Points, in no order, along strands that fork, close into loops and pass close to each other.
Two points are linked if the straight distance between their rows is under 67.4. Some points are linked to none.
K_737: |  26 |  -7 |  -1 |  12 | -20 |   9 | -18 |   3 | -21 |   7 |  -3 |  25 |   3 | -17 |   4 |  -5 |  -3 | -17 |  24 | -11 | -20 |  24 |   6 |  24 | -16 |  -3 | -33 |  -5 |
K_978: |  11 |  -2 | -19 |   9 | -39 |  20 |  -5 |  -7 |  -8 |   7 | -21 |  11 |   7 |   6 |   5 |  10 | -10 | -35 |  -7 |   9 | -18 |  30 |   9 |  21 | -25 |  23 | -22 | -16 |
K_788: |   5 |  -3 |  -7 |  -9 | -13 |  29 |  21 |   9 |  -5 | -14 |   3 |  20 | -36 | -14 |  15 |  12 |  16 |   8 |  18 |  -4 | -17 |   2 |   3 |  14 |   7 | -31 |   0 |  36 |
K_796: |  -9 | -13 |  19 |  -8 |   7 | -24 |  -5 |  -5 |   7 |   8 |  26 |   5 |  11 | -15 | -15 |  -4 |  -4 |  12 |  -1 |   9 |  -3 |   8 |  -2 |  16 |  22 | -27 |   8 |  -7 |
K_940: | -14 |   0 |  16 |  -9 |  19 |   2 |   0 | -13 |  -8 |  -5 | -14 | -27 |  -2 | -25 | -14 | -26 |  17 |  14 |  10 |   8 |  -6 | -39 |  11 | -24 |  20 |  -3 |  18 |   8 |
K_718: |   7 |  17 |  -4 |  12 |  -7 | -15 |  -7 | -22 | -17 |  21 |  12 |   5 |   5 |  -3 | -43 | -15 | -13 |  -2 | -20 |  16 | -26 |  11 |  19 |  -6 |  10 |  10 |   6 | -24 |
K_895: |  -1 |   0 | -10 |   5 |  -6 |  -8 |  -6 |  23 |  14 |  -2 | -19 | -28 |   6 |  37 |  13 |  37 |  -1 |  -5 | -15 |  17 |  12 |  -8 |  -4 |  15 | -14 |  21 |  -1 |  -9 |
K_646: |  -5 |   7 |  -9 |  11 |  -2 |  -6 | -19 |  -1 | -17 |  18 |  20 |   7 |  -5 | -20 | -18 | -25 |   6 |  -3 |  21 |   8 | -38 |  -3 |  10 |  17 |  11 |   8 |  22 | -11 |
K_946: |  -4 | -24 |  -1 |   3 | -17 |  -2 |  17 |  15 |   1 |  12 |   3 |   5 |   8 |  -5 |   5 |   1 |  -8 |  30 |  24 |  -2 |  -1 | -11 |   7 | -18 |   7 | -23 |  -4 |  35 |
K_686: |   5 |  10 |   3 |  17 |  23 |  -9 |  -4 |   4 |  -4 |  25 |  20 |  -2 |   6 | -11 | -28 | -21 |   6 |  21 |  24 |   0 |   4 |  -5 |  -7 | -21 |  -3 | -10 |   4 |   4 |
K_158: | -27 | -17 |  27 | -30 |   4 | -14 |   0 | -18 |  20 | -21 | -13 |  -4 |   5 | -22 |  -3 |  -4 |   2 | -24 | -19 |   7 |   5 |  -5 |  -2 |  16 |  21 | -15 |   0 |  -6 |
K_201: |  20 |  20 |  -8 |  17 | -25 |  13 |   6 |  14 |  16 | -23 |   2 |  20 | -35 | -11 |  32 |  16 |   6 | -28 |   4 | -11 | -16 |  14 |  12 |  10 |  -4 |  10 |  -7 |  -7 |
K_679: |  -2 |  37 |  -3 |  -2 |  31 | -10 |  11 |   3 |  -5 |   6 |  11 |  -4 | -11 |  -1 | -11 |  -2 |  15 |  14 |   1 |   4 |  -5 | -25 |  20 | -33 |   2 |  13 |  12 | -12 |
K_504: |   8 |   0 |   7 |  20 |  11 | -25 | -35 |  12 |  -6 |  36 |  31 | -25 |  29 | -10 | -16 | -32 |  -7 |  14 |  -6 |   5 | -11 |   8 |  -1 | -12 | -12 |   9 |  24 | -14 |
K_976: |  13 | -20 |   4 | -17 | -11 |  -1 |  27 |   6 |  -8 |  16 |   9 |  -2 |   3 |  35 |  -4 |   1 | -35 |  29 |  -9 |  10 |   6 |  20 |  13 |   3 |  11 | -13 | -13 |  13 |
K_166: | -25 | -51 |  24 | -24 |  27 | -10 |  -8 |   6 |  -7 |  21 |  -9 | -34 |  26 | -31 |  23 | -21 |   3 |  23 |   6 | -14 |  19 | -22 |  -7 | -15 |   2 | -18 |  13 |  27 |
K_47: |  27 |  -5 |  -8 |   7 | -18 |  20 |  19 |  14 | -16 |   5 |  -9 |  27 | -25 | -15 |  11 |   2 |  -1 | -11 |  26 | -16 | -24 |  18 |  18 |  25 | -23 |  -7 | -22 |   3 |
K_812: |   6 |  -8 | -24 |   8 | -25 |   6 |  -4 |  16 |  14 |   4 | -21 |  -4 |   1 |  19 |   8 |  31 |   2 | -34 | -13 |  17 |   1 |  11 |  -1 |  20 | -27 |  21 | -11 | -11 |
K_881: |  34 |  33 |  -6 |  -4 |  -8 |  35 |   7 | -10 |  18 | -37 |   3 |  32 | -30 |  14 |  27 |  29 |  20 | -22 |  -7 |   4 | -10 |  28 |   4 |  40 | -13 |  13 |   7 |  13 |
K_435: |  16 |   9 | -11 |  12 |  26 | -19 |  -9 |  15 |  -2 |  22 |  15 |  -9 |  18 |  24 | -22 |  -2 | -21 |  -3 | -24 |  -2 |  31 |  10 |  -8 | -34 |  -7 |  -1 |  -6 | -16 |
K_724: |  26 |   4 |  -6 |   0 | -11 |  17 |  15 |   3 |  11 | -26 |  -2 |  28 | -32 |   2 |  17 |  19 |  10 |   3 |   8 | -19 |  -3 |  25 | -18 |  30 | -23 | -16 | -32 |   4 |
K_715: |  20 |  15 |  -6 |  14 |  -9 |  -3 |  14 |   8 | -12 |   5 |  17 |   9 |  -4 |  11 |  -1 |   2 | -11 |  34 |  20 |  -3 |  -3 |  -9 |  10 | -18 |   7 |  -6 | -15 |  20 |
K_287: |  -9 | -10 |  -3 |  18 |  -9 |   0 | -14 |  10 |  10 |   1 |   0 | -13 |   0 |  -6 |   3 |  -9 |  12 |  11 |  20 | -25 |  16 | -18 | -15 |  -9 |  -2 |  -9 | -18 |  11 |
K_862: | -20 |   8 |   4 | -19 | -25 |   1 |  -6 | -27 |  25 | -24 |  15 |  21 | -11 |  -4 |   0 |   0 |  11 | -32 | -19 |   0 |  -4 |  30 |  -5 |  21 |  10 |   1 |  -4 |  -7 |
K_225: | -10 |   6 |  -4 |   4 |  -1 | -23 |  -4 |  -3 |   5 |   6 |   5 |   0 |  16 |   0 | -37 | -15 | -12 |  -1 | -15 |  23 |  -3 | -10 |   8 | -18 |   5 |   0 |  17 | -18 |
K_698: |   0 |  13 | -18 |   7 | -14 |   5 | -21 |   1 |  -4 |   0 |  15 |  32 |  -8 | -18 |  -8 |  -9 |   4 | -34 |  15 |   4 | -31 |   7 |  17 |  18 |  14 |  18 |  14 |  -9 |
K_971: | -10 | -16 |  18 | -28 |   7 |  -8 |   3 | -10 |  -1 |  -7 |  12 | -21 |  -5 | -26 |   1 | -18 |  -4 |  27 |   0 |  10 |   9 |  -3 | -15 | -15 |  18 | -30 | -10 |  28 |
K_747: | -26 | -14 |  16 | -21 |  12 |   6 |  22 |  -9 | -11 |   2 | -24 | -26 |  14 | -21 |  -3 | -13 |  12 |  19 |  14 |  -2 |  13 | -38 |  10 | -30 |  -4 |  -2 |   8 |  27 |
K_622: |  -7 |  -7 |  17 |  -6 |  28 |  -1 |  22 |   2 |  -6 |  12 |  -7 | -38 |   8 |  -7 | -16 | -15 | -16 |  20 | -11 |  -6 |  24 |  -9 |  -8 | -47 | -13 | -21 |  11 |  12 |
K_338: | -12 | -20 | -16 |  12 |   2 |  -4 |  -3 |  23 |   3 |  -7 | -20 |  -7 |   4 |  20 |  22 |  25 |   0 |   2 |  -4 | -31 |  27 |  -9 | -28 |   5 | -22 |   4 | -14 | -24 |
K_147: | -18 |   6 |  17 |  -5 |   3 |   4 | -13 | -17 |  23 | -30 |   6 |  15 | -13 | -47 |  12 |   3 |  15 | -36 |   9 |  -2 |  -4 |  -2 |  -4 |  15 |  22 |  -5 |  12 |   4 |
K_25: |  13 | -15 |   2 |  -6 |  26 |  -7 |   4 |  31 |  -9 |  16 |  -8 | -15 |   7 |  39 |  14 |  15 | -11 |  14 | -24 | -12 |  40 | -11 |  -8 | -20 |   0 |  -7 |  -4 |  -4 |
K_880: |  10 | -14 | -20 |  17 |  -2 |   0 |  -6 |  15 | -11 |  27 | -23 |   5 |  20 |  36 |  10 |  19 |  -2 |  10 |  -8 | -22 |  15 |   8 | -21 |   3 | -31 |  22 | -16 | -27 |
K_893: | -16 |   5 |  12 | -11 |   1 | -10 |   6 | -20 |  -5 |  -5 |  22 |  18 |  -6 |  -9 | -33 |  -5 |   4 |  12 |  -3 |   7 | -27 |   3 |   9 |  18 |  25 | -17 |  16 |  -5 |
K_878: |  -1 |  20 | -10 | -22 |  -6 |  22 |   8 | -14 |  32 | -46 |  -2 |  14 | -22 |  13 |  12 |  22 |  11 | -20 |   3 |  18 |  -4 |   8 |   0 |  39 |  -8 |  20 |  12 |  15 |
K_791: |  -5 | -16 |   3 | -17 | -18 |   7 |  32 |  -5 |   4 |  -2 |  11 |   2 |   1 |  13 |  -2 |  18 | -18 |  35 |   1 |   7 |  -1 |   4 |   8 |  -8 |  15 | -18 |  -4 |  38 |
K_414: |  -8 | -22 |   2 | -25 |  16 |   1 |  16 |  -6 |  -9 | -15 |  -8 | -13 |   5 | -22 |  15 |   1 |  -3 |  30 |   3 |  -9 |  30 | -20 | -26 | -21 |  -1 | -27 | -21 |  25 |
K_888: | -18 |  -5 | -15 |  16 | -22 |  -8 | -23 |  11 |  19 |  -8 |  -4 |   3 |   1 | -18 |  21 |   6 |  12 | -36 | -16 | -12 |   2 |   6 | -18 |  -4 | -20 |   1 | -13 | -20 |
K_385: |  19 |  24 | -15 |  19 | -22 |  10 |   2 | -18 |  -2 |   2 |  -3 |  -1 | -13 |  21 |  11 |  36 |  -2 |  -4 |  -3 |  15 | -13 |  13 |   0 |  23 |   2 |  32 | -19 |  -3 |
K_156: | -23 | -26 |   4 | -13 |  22 | -18 |   0 |  19 |   7 |  13 |  -2 | -12 |  26 |  11 |   1 | -22 | -13 |  -1 |  -1 |  -1 |  25 | -18 |   5 | -18 |   6 |  -6 |  15 |  -9 |
K_933: |   0 |  32 |  14 |  -7 |  34 | -15 |  21 | -20 |   3 | -16 |   4 |  -5 | -17 | -11 | -27 |  -7 |   0 |  12 | -13 |   9 | -11 | -29 |  17 | -30 |  28 |   4 |  20 |  -4 |
K_396: |  23 |  20 | -11 |   0 | -24 |  30 |   2 | -22 | -12 | -14 | -12 |  36 | -10 | -11 |  10 |  12 |  -4 | -41 |   4 |   2 | -30 |  39 |  14 |  29 | -19 |  25 | -17 |  -4 |
K_346: |  -1 |  20 |  -2 |  -6 |   0 |   6 |   7 | -30 |  21 | -18 | -21 | -14 | -11 |   8 |  22 |  24 |  19 |  -9 |  -3 |  16 |  23 | -12 | -25 |   6 |   4 |  19 | -24 |   2 |
K_680: |  26 |  29 |   4 |   3 |   0 |  14 |  22 | -12 |  -4 | -21 |  26 |  13 | -15 |  21 | -10 |  11 | -15 |  37 |   8 |   5 |   1 |   2 |   2 | -16 |   8 |  -7 |  -1 |  38 |
K_227: |  17 |  23 | -17 | -11 | -14 |  28 |   5 | -11 |   1 | -26 |   5 |  47 | -26 |   3 |   4 |  12 |  12 | -39 | -10 |  13 | -30 |  30 |  15 |  30 |  -1 |  17 |  14 |  -4 |
K_954: |  11 |  31 |  -9 |  -5 |   6 |  29 |  16 | -39 |  12 | -29 |  -9 |   3 | -31 |  29 |  14 |  18 |  14 |   4 |  -9 |  29 |   0 |  -1 |  -5 |  20 |  31 |  27 |  25 |  18 |
K_146: |  12 |   6 |   6 |  -2 | -11 |  13 |  21 |  10 |  32 | -34 |  -7 |  18 | -36 | -12 |  36 |  10 |  11 | -16 |   8 | -15 |   0 |  10 |  -3 |  17 |  -6 | -18 | -17 |  11 |
K_384: |   3 |  -6 | -12 |  13 |  -9 |   4 |   7 |  20 |  -2 |  -2 |   1 |  -5 |  -5 |  21 |   9 |  28 | -12 |  22 |  10 | -25 |  15 |  -2 | -13 |  13 | -10 |   0 | -26 |  -2 |
K_587: | -12 |   4 |   5 |  -4 |  25 |  -2 |   8 |  -4 |  -5 |   1 |  11 |   1 |   8 |  -8 | -23 |   3 |   7 |  15 |  17 |  13 |  21 | -12 |  -6 | -16 |   4 | -17 |  -3 |  10 |
K_916: | -21 |   2 |  -3 |  -8 |  -9 |   0 |   5 |   5 |   8 |  -5 |   7 |  -2 | -15 |  13 |   7 |  15 |  -6 | -10 |   6 | -10 |  15 |   6 | -10 |  20 |  -3 |   3 | -20 |  -6 |
K_56: | -28 | -11 |  -8 |  -3 |  -6 | -11 | -10 |  23 |   8 |  -3 |  -9 |  -9 |  17 |   3 |  -1 | -19 |  12 |  -8 |   6 |   0 |   8 | -17 |   8 |  -9 |  -9 |   1 |  16 | -10 |
K_348: |   0 |  34 |  -3 |  -6 |   3 |   5 |  12 | -35 |  16 | -14 |  -8 | -19 | -21 |  20 |   7 |  17 |   8 |   1 |  -9 |  26 |   4 | -13 |  -3 |  -5 |  24 |  27 |  -3 |   1 |
K_706: |  21 |   8 |  -7 |  31 |  -4 |  -4 |  -1 |  11 | -32 |  25 | -19 |  -5 |  20 |  33 |  11 |  12 | -12 |  32 |  -7 | -24 |  -3 |   3 |   0 | -14 | -39 |  31 | -18 | -26 |
K_458: |   9 | -22 |  -6 |  -1 | -19 |   2 | -18 |   3 | -36 |  19 | -11 |  13 |  35 |   8 | -10 |  -3 | -31 | -25 | -12 |  11 | -11 |  30 |  10 |  21 |  -7 |   5 |  -7 | -26 |
K_379: |  -8 |   2 |  15 | -17 | -10 |   1 |  22 | -14 | -10 |  -7 |  25 |  20 |  -1 |  12 | -20 |   7 | -11 |  30 |  -1 |   2 | -12 |   9 |  20 |  16 |  17 | -18 |   8 |  23 |
K_894: |   1 |  10 |   3 |  -3 |   2 |  13 |  11 | -15 | -10 | -27 | -13 | -15 | -25 |  -8 |  16 |   2 |  19 |  12 |  13 |   2 |   9 | -25 | -19 | -13 |  16 | -11 |  -9 |  13 |
K_139: |   5 | -18 |   4 |  19 |  -6 | -16 | -40 |  18 | -25 |  26 |  17 |  -6 |  36 |   3 |  -8 | -22 | -27 |   3 |   2 | -10 | -10 |  11 |   2 |   4 |  -4 |   6 |   8 | -15 |
K_667: |  27 |   7 |  10 |  14 |  26 | -24 |  -8 |  30 |  -3 |  30 |  16 | -20 |  18 |  10 | -17 | -32 | -16 |   4 | -19 |  -7 |   8 |  13 |  -1 | -42 | -24 | -11 |  10 | -11 |
K_245: |  31 |  40 |   0 |  11 |   0 |  23 |   9 | -29 | -29 |  -1 |  12 |  10 | -14 |  20 | -23 |   4 | -24 |   6 |  -1 |  10 | -25 |  18 |  24 |   2 |  21 |  32 |   1 |   9 |
K_479: |  -8 |  10 |   0 |   0 |  28 | -13 |  -4 |   1 |   3 |  -6 |   8 |  -4 |  18 |   8 | -20 |   4 |  -7 |   2 |  -8 |   5 |  41 |  -8 | -14 | -26 |  -5 |  -2 | -10 | -11 |
K_109: |  -9 | -31 |  -8 |   6 |  14 | -10 | -22 |  37 |  -4 |  28 | -12 |   5 |  19 |  10 |  23 |  -8 |  23 | -16 | -13 | -37 |  25 |   6 | -18 |   0 | -21 | -10 |   0 | -27 |
K_248: |   7 |  24 | -18 |   6 |   4 |  35 |   4 |  -7 |   9 | -40 | -21 |  10 | -34 |  -1 |  29 |  22 |  27 | -38 |   4 |   4 |   1 |  -4 | -13 |  10 |  14 |  11 |  16 |  10 |
K_620: | -12 |   6 |   7 |  -7 |  -8 |  -4 |   5 |  -8 |  18 | -31 | -31 |  -1 |  -5 | -22 |  19 |   3 |  22 | -35 |   7 |   6 |   1 | -29 |  10 | -10 |   8 |  13 |   2 |  -8 |
K_731: |  11 | -13 |  24 |  11 |  28 | -18 | -12 |  22 |   4 |  39 |  15 | -36 |  29 |  -2 | -11 | -37 |  -8 |  18 | -18 |  -3 |  -2 |   7 |  -1 | -29 | -14 | -16 |  36 |  -5 |
K_967: |   7 |  12 |   5 |  18 |  -3 | -22 |  14 |  12 |  -2 |  12 |   1 | -16 |   9 |  20 | -25 |  -3 | -20 |  13 | -13 |   6 |  -4 | -12 |  16 | -34 |  -4 |   2 |  12 | -10 |
K_78: | -11 |   3 |  20 |   1 |  24 |  -9 |  13 | -10 |   3 |  10 |   5 | -33 |  -4 | -20 | -30 | -24 |  -8 |  22 |  -2 |   3 |  -3 | -13 |   9 | -36 |   2 | -18 |  29 |  15 |
K_903: | -32 | -11 |   8 |   1 |   4 |   5 |  -5 |  10 |  13 |   3 | -10 | -10 | -11 | -37 |  11 |  -9 |  29 | -28 |  11 | -16 |   4 |  -2 |  -6 |   6 | -21 |  -8 |   3 | -11 |
K_187: | -25 | -11 |   3 |   8 |   4 | -16 | -22 |   6 |   8 |   7 |  10 | -12 |   1 | -30 | -16 | -13 |  12 |  -2 |   6 |   5 | -28 | -17 |   5 |  16 |   6 |  -8 |  34 |  -9 |
K_420: | -13 | -29 |  -4 |   9 |  -4 | -18 | -29 |  22 |   8 |  18 |   0 |  -1 |  15 | -11 |  11 |  -6 |   7 | -25 | -10 | -11 |   9 |  12 | -16 |   6 |  -4 | -18 |  -1 | -19 |
K_849: |   7 |  -9 | -12 |   4 |  -5 |  15 |  12 |  25 |  -5 |   9 |  -2 |  14 | -21 | -12 |  11 |   5 |  23 |   8 |  28 | -15 |  -9 |  -4 |   2 |  10 | -11 | -16 | -21 |  17 |
K_822: |  13 | -15 | -17 |  17 | -14 |  -3 | -19 |   2 | -34 |  31 | -13 |  12 |  36 |  20 |   1 |   8 | -23 | -14 | -12 |  -9 |   7 |  23 | -10 |   0 | -17 |  16 | -18 | -31 |
K_542: |  18 |  17 |  -6 |  16 |  -9 |   5 |   4 |  -6 |  18 |  -6 | -11 |  -3 | -19 |  22 |  22 |  36 |  16 |   4 |   5 |   7 |   7 |  -2 | -17 |  24 |   1 |  16 | -31 |   7 |
K_211: | -19 | -10 |  14 |  -4 |  16 |   1 | -10 |  -9 |  15 |  -3 |  -2 |  -7 | -20 | -57 |  14 | -19 |  28 | -27 |  22 |  -2 | -13 |  -8 |  -6 |  13 |   6 |  -9 |  23 |   0 |
K_2: |  12 |  17 | -14 |  15 |  -1 |  30 |   5 |  -9 | -10 | -16 | -11 |  15 | -35 |   4 |  10 |  13 |  23 | -11 |  17 |  -3 |   0 | -12 | -16 |   1 |  19 |  -4 |   5 |   8 |
K_441: | -11 |  24 | -17 |   4 | -12 |  15 |   5 | -26 |  12 | -20 |   0 |  14 | -21 |  20 | -19 |  11 |   0 | -10 | -18 |  11 | -26 | -12 |  19 |  13 |  31 |  32 |  16 |  -1 |
K_41: |  -7 |  16 | -12 |   3 | -20 |  -8 |   0 |  -1 |  20 | -23 |  -6 |  11 | -15 | -14 |  19 |  19 |  14 | -33 |  -1 |   5 | -10 |  -4 |  -3 |  -2 |   3 |   3 |  -4 | -19 |
K_44: |  -7 |  11 |   6 | -17 | -20 |  -5 |   3 | -17 |   3 |  -5 |  20 |  17 |  -1 |  18 |  -8 |  13 |  -7 |  -9 | -10 |   4 |   0 |  24 |   3 |  24 |  14 |   6 | -15 |  -7 |
K_521: |  11 |  27 | -18 |   9 | -22 |   2 |  -3 | -27 |  -3 |   9 |   7 |   2 |  15 |  26 | -18 |  34 | -19 |  -5 | -22 |  27 | -12 |  11 |   9 |   2 |  -3 |  37 | -11 |  -4 |
K_926: |   7 |   8 |  -5 |  21 |   4 |  -4 | -18 |  12 | -23 |  34 |  22 |   6 |   3 | -19 |  -5 | -25 |  15 |  21 |  32 |  -8 | -21 |  -3 |   0 |  -1 |  -6 |   3 |   3 |  -1 |
K_22: |  11 |  27 | -19 |   2 | -24 |  13 |  -1 | -36 | -10 |  -3 |   1 |  16 |  -4 |  24 | -25 |   6 | -18 |  -8 | -16 |  19 | -34 |   9 |  19 |  17 |  19 |  45 |   0 |  -6 |
K_231: |  14 |  12 |  -5 |  17 | -25 |  -2 |   2 |  -5 | -11 |   7 |   0 | -11 |   9 |  29 | -16 |   5 | -31 |   6 | -12 |  13 |  -3 |   9 |  16 |  -9 |   1 |  19 |  -7 |  -7 |
K_925: | -13 | -38 |  18 | -10 |  -3 | -11 | -16 |  17 |  19 |   7 |  12 |  -2 |   9 | -26 |  -1 |   0 |  -3 |  -9 |   7 |   4 |  -6 |  20 |  -8 |  33 |   6 | -33 |  15 |   7 |
K_312: | -21 |   0 |   9 | -16 |  10 |  -5 |  -3 | -20 |  12 | -27 | -17 |  -3 | -11 | -23 |  -8 | -14 |  14 | -14 |   9 |  12 |  -6 | -44 |  14 |  -7 |  29 |  11 |  15 |   0 |
K_920: | -18 | -11 | -20 |   8 |  -9 | -15 |  -6 |   8 |   0 |  15 |  -5 |   6 |  26 |  16 | -19 |  -3 | -11 | -16 |  -8 |  10 |   7 |   2 |   3 |  -9 |  -8 |  14 |   7 | -27 |
K_484: | -15 | -25 |  22 |  -9 |  35 | -12 |  -7 |  -3 |   1 |  26 |   6 | -39 |  25 | -42 |   5 | -22 |   7 |  41 |  10 |   4 |   2 | -21 | -11 | -24 |  -5 | -15 |  31 |  20 |
K_492: | -24 |  -2 |  26 | -23 |  -4 |   0 |  -4 | -34 |  30 | -35 |   7 |  23 |  -1 | -16 |  -9 | -10 |  18 | -24 |  -6 |  -3 |  -4 |   9 |   2 |  29 |  23 | -10 |  20 |   5 |
K_454: |  12 | -19 |  -2 | -11 | -22 |  -4 |   1 |  13 | -23 |  13 |   6 |  -5 |   1 |   9 |  -3 | -15 | -19 |   8 |   2 |   8 | -13 |  16 |  14 |  11 |  -1 | -15 | -16 |  -2 |
K_624: | -11 |  -8 |   3 | -27 |   1 |  -1 |  27 |  -6 |   3 | -25 | -16 | -10 | -13 |  -3 |  29 |  13 |   3 |  15 |   8 |   2 |  14 | -15 | -22 |  -1 |   1 | -10 | -23 |   9 |
K_939: |  17 | -14 | -10 |  15 |  -3 |   0 | -26 |   7 | -33 |  26 |   6 |  11 |  11 | -14 |   0 | -28 | -10 |  13 |  32 | -18 | -14 |   9 |  -1 |  12 | -19 |   0 | -26 |  -5 |
K_12: |  -6 | -19 |  28 |   6 |  25 | -11 | -16 |  21 |   2 |  28 |  -7 | -28 |  37 |  10 |  11 | -40 |  15 |  29 | -14 | -17 |  17 |  -9 |  -2 | -35 | -10 | -15 |  37 |   3 |
K_986: |   2 | -44 |   0 |  -3 |  34 |  -2 | -10 |  24 |  -7 |  28 | -12 | -14 |  32 |  10 |  26 | -25 |   7 |  34 |  -6 | -24 |  30 | -18 |  -9 | -41 |  -7 | -25 |  26 |  22 |
K_250: |  28 | -10 |  -7 |  -6 | -18 |  11 |   4 |  -5 | -31 |   4 |  -8 |   0 |   7 |  29 |  -4 |  -8 | -28 |  13 |  10 |   1 |  -9 |  24 |  -1 |  10 | -13 |   6 | -43 |  -2 |
K_837: |   9 | -27 |  -7 |   9 |  18 |  -3 | -31 |  41 | -28 |  38 |  -1 |   2 |  26 |  27 |  11 | -23 |  12 |  18 | -13 | -40 |  15 |   6 | -12 |  -5 | -19 |  -9 |   9 | -17 |
K_285: |  -9 |   0 |  19 | -25 |  22 |  -5 |  30 | -19 |   8 | -15 |  -5 |   1 |  13 |   3 | -23 |   5 |  -9 |  17 |   0 |  27 |  15 | -12 |   9 | -16 |  11 | -16 |   9 |  13 |
K_571: |  -7 | -28 |   6 | -30 |  24 | -15 |  17 |   4 |   8 |   5 |   0 |  -4 |  19 |  19 | -16 | -11 | -24 |   9 | -15 |  17 |  29 |  -5 |   2 | -12 |  18 | -23 |  16 |  14 |
K_95: | -20 |  12 |   0 | -16 |  -9 |   3 |  14 | -26 |  29 | -43 |  -9 |  11 | -11 |  15 |  -8 |  24 |   0 |  -4 | -10 |  21 |  -9 |  -9 |  10 |  26 |  11 |  21 |  13 |   9 |
K_216: |  -5 | -15 |  14 |   3 | -17 |  -2 | -13 |  12 |  18 |  -1 |  18 |  12 |  -3 | -34 |  -9 | -11 |  -7 | -23 |  15 |   1 | -30 |  23 |  13 |  37 |   2 | -16 |  11 |   9 |
K_121: |   4 |  37 | -14 |  20 |  15 | -10 |   3 |   4 |  -1 |  12 |   3 |  -4 |  -3 |  15 |   8 |  12 |  17 |  14 |   0 |  -9 |   9 | -17 |  -6 | -32 | -10 |  24 | -12 | -13 |
K_360: |   2 |  30 |  -2 |  -7 |   6 |  -3 |  -8 | -24 |  10 | -29 |  10 |  -2 |   8 |  15 | -16 |  11 |   0 |   1 | -16 |  17 |  28 |  -2 | -19 | -21 |   5 |  -1 | -18 |   0 |
K_502: |   0 |   6 |   5 |  13 | -12 |  17 | -16 |   8 |  20 | -14 |  17 |  17 | -33 | -50 |   7 |  -7 |   3 | -33 |   8 | -13 | -19 |  29 |   9 |  25 |  -5 | -14 |  15 |   7 |
K_775: | -37 | -39 |  13 | -32 |   9 |   1 |  11 |   6 |   6 |   3 | -13 | -24 |   5 | -37 |   9 | -20 |   3 |   7 |  11 |  -5 |   7 | -25 |   3 |  -6 |   3 | -11 |   9 |  23 |
K_839: |  23 | -12 |  -1 |   6 |  18 |  -1 |  -1 |  39 | -28 |  38 |  -4 | -14 |  13 |  44 |   6 |  -8 | -14 |  22 | -24 | -30 |  23 |   0 |   2 | -18 | -18 |  -4 |   3 | -12 |
K_752: | -16 | -19 |  29 | -26 |   6 |  -8 |  -4 |  -4 |  10 | -26 | -22 | -11 |   7 | -37 |  19 |  -1 |   1 | -33 |   2 |  -2 |  28 | -11 |  -6 |   6 |   0 | -10 | -13 |  -6 |
K_277: |  26 |  29 | -14 |  34 | -10 |   4 |   0 |   3 | -22 |  17 |   0 |   6 |  -2 |  20 |   2 |  12 |  -6 |  22 |   9 | -19 |  -6 |  -7 |   1 | -15 | -14 |  28 | -22 | -17 |

How many points has the smallest loop of links through each point below? Write none if it is on no loop.
K_420 -> none
K_56 -> none
K_121 -> none

A piece is all that can be reached along the links. How many separate loops has the piece of each point below (a circle has one, a figure eight two, a Y none), and how many tips (points with one link)?
K_360 -> loops 0, tips 10
K_2 -> loops 0, tips 2
K_454 -> loops 0, tips 3
K_822 -> loops 0, tips 4
K_41 -> loops 0, tips 4

Name the points in between on the shortest way along the links from the first point to the second, in order.
K_667; K_225 -> K_435, K_479, K_587, K_285, K_571, K_156, K_56, K_920
K_571; K_812 -> K_156, K_56, K_920, K_225, K_967, K_231, K_521, K_22, K_441, K_95, K_878, K_881, K_227, K_396, K_978
K_458; K_752 -> K_822, K_880, K_338, K_384, K_916, K_44, K_862, K_492, K_158
K_166; K_837 -> K_775, K_747, K_940, K_312, K_620, K_41, K_888, K_420, K_109
K_12; K_737 -> K_731, K_667, K_435, K_479, K_587, K_686, K_926, K_939
K_903; K_679 -> K_211, K_147, K_492, K_862, K_44, K_916, K_384, K_338, K_880, K_706, K_277, K_121
